The views of a scene show one set of named points, each view turned or mirrored, and shifted as a whole, with a little noise and some points left out.
(in the rows, 128 means zero)

Scene 1
View 1
J_350: 148; 115; 97; 156; 136; 153; 123; 116; 87; 127; 72; 156; 137
J_871: 121; 78; 89; 106; 183; 147; 116; 153; 124; 88; 107; 151; 168
J_314: 156; 97; 99; 166; 124; 137; 106; 101; 90; 141; 89; 133; 130
J_812: 160; 71; 105; 170; 138; 131; 102; 135; 119; 135; 133; 111; 144
J_551: 174; 76; 98; 168; 131; 119; 89; 110; 111; 140; 129; 107; 141
J_737: 158; 59; 134; 195; 150; 116; 112; 150; 144; 167; 145; 89; 124
J_164: 120; 101; 120; 153; 175; 166; 151; 167; 113; 120; 69; 171; 145
J_487: 141; 92; 107; 157; 150; 158; 124; 156; 105; 116; 91; 154; 160
J_729: 121; 85; 111; 132; 176; 115; 133; 120; 144; 142; 109; 120; 109
J_172: 146; 113; 111; 178; 134; 145; 133; 112; 94; 154; 72; 147; 117
J_323: 139; 116; 92; 136; 139; 136; 116; 89; 93; 131; 73; 148; 122
J_956: 127; 92; 106; 139; 169; 136; 131; 133; 122; 125; 95; 143; 134
View 2
J_314: 173; 106; 141; 155; 99; 124; 91; 138; 83; 112; 117; 143; 130
J_164: 139; 135; 153; 130; 156; 120; 126; 190; 81; 133; 96; 135; 185
J_737: 151; 155; 109; 93; 99; 123; 123; 167; 118; 108; 90; 128; 100
J_172: 173; 126; 139; 177; 109; 122; 99; 157; 93; 128; 95; 146; 147
J_551: 167; 109; 131; 112; 85; 120; 95; 121; 95; 98; 128; 129; 99
J_812: 147; 120; 128; 102; 97; 118; 109; 138; 99; 96; 121; 125; 109
J_956: 166; 121; 144; 115; 143; 118; 123; 170; 81; 134; 110; 138; 142
J_323: 193; 91; 154; 159; 128; 122; 98; 146; 70; 144; 122; 147; 139
J_487: 140; 131; 140; 108; 129; 118; 122; 171; 91; 115; 108; 124; 150
J_729: 196; 127; 128; 94; 136; 119; 127; 175; 88; 147; 105; 136; 98
View 3
J_487: 92; 155; 106; 158; 150; 137; 126; 129; 128; 125; 131; 73; 152
J_812: 107; 149; 117; 151; 135; 179; 108; 165; 128; 162; 126; 101; 126
J_350: 81; 157; 99; 144; 156; 130; 122; 132; 161; 104; 123; 104; 133
J_551: 103; 149; 106; 139; 134; 189; 103; 169; 148; 157; 126; 117; 113
J_172: 96; 164; 119; 164; 148; 116; 110; 143; 161; 103; 117; 132; 118
J_871: 82; 121; 107; 129; 186; 167; 145; 118; 121; 137; 145; 17; 184
J_314: 93; 156; 100; 141; 144; 154; 109; 147; 168; 119; 118; 122; 120
J_323: 77; 144; 106; 128; 175; 137; 117; 138; 185; 102; 122; 117; 126
J_729: 105; 124; 173; 146; 191; 149; 115; 152; 152; 158; 128; 107; 130
J_737: 127; 148; 167; 180; 146; 153; 103; 170; 116; 171; 127; 108; 121
J_956: 97; 130; 142; 145; 182; 152; 128; 141; 136; 147; 136; 70; 151
View 4
J_551: 183; 180; 124; 120; 185; 162; 111; 108; 138; 149; 77; 97; 164
J_487: 131; 160; 114; 146; 158; 115; 135; 107; 109; 141; 117; 106; 150
J_729: 120; 156; 146; 130; 183; 172; 87; 134; 163; 148; 123; 118; 130
J_812: 162; 161; 129; 120; 181; 153; 116; 103; 126; 152; 70; 102; 156
J_323: 153; 199; 105; 160; 154; 143; 109; 139; 158; 141; 145; 103; 166
J_164: 81; 143; 109; 149; 152; 116; 123; 121; 109; 145; 141; 113; 144
J_172: 119; 186; 90; 146; 153; 146; 110; 138; 136; 148; 116; 98; 193
J_314: 159; 189; 99; 144; 159; 150; 114; 122; 138; 148; 107; 93; 182
J_956: 123; 157; 127; 142; 167; 139; 114; 124; 136; 145; 131; 113; 138
J_737: 111; 140; 142; 104; 191; 172; 97; 113; 129; 161; 66; 109; 161
J_871: 150; 145; 147; 149; 168; 109; 133; 105; 123; 134; 142; 122; 100
J_350: 141; 187; 94; 156; 152; 126; 121; 129; 134; 145; 136; 102; 171

In a view up to two points have been moved. Name them for each view, in the order of its rows, or write -.
view 1 | J_737
view 2 | J_487
view 3 | J_871, J_956
view 4 | -
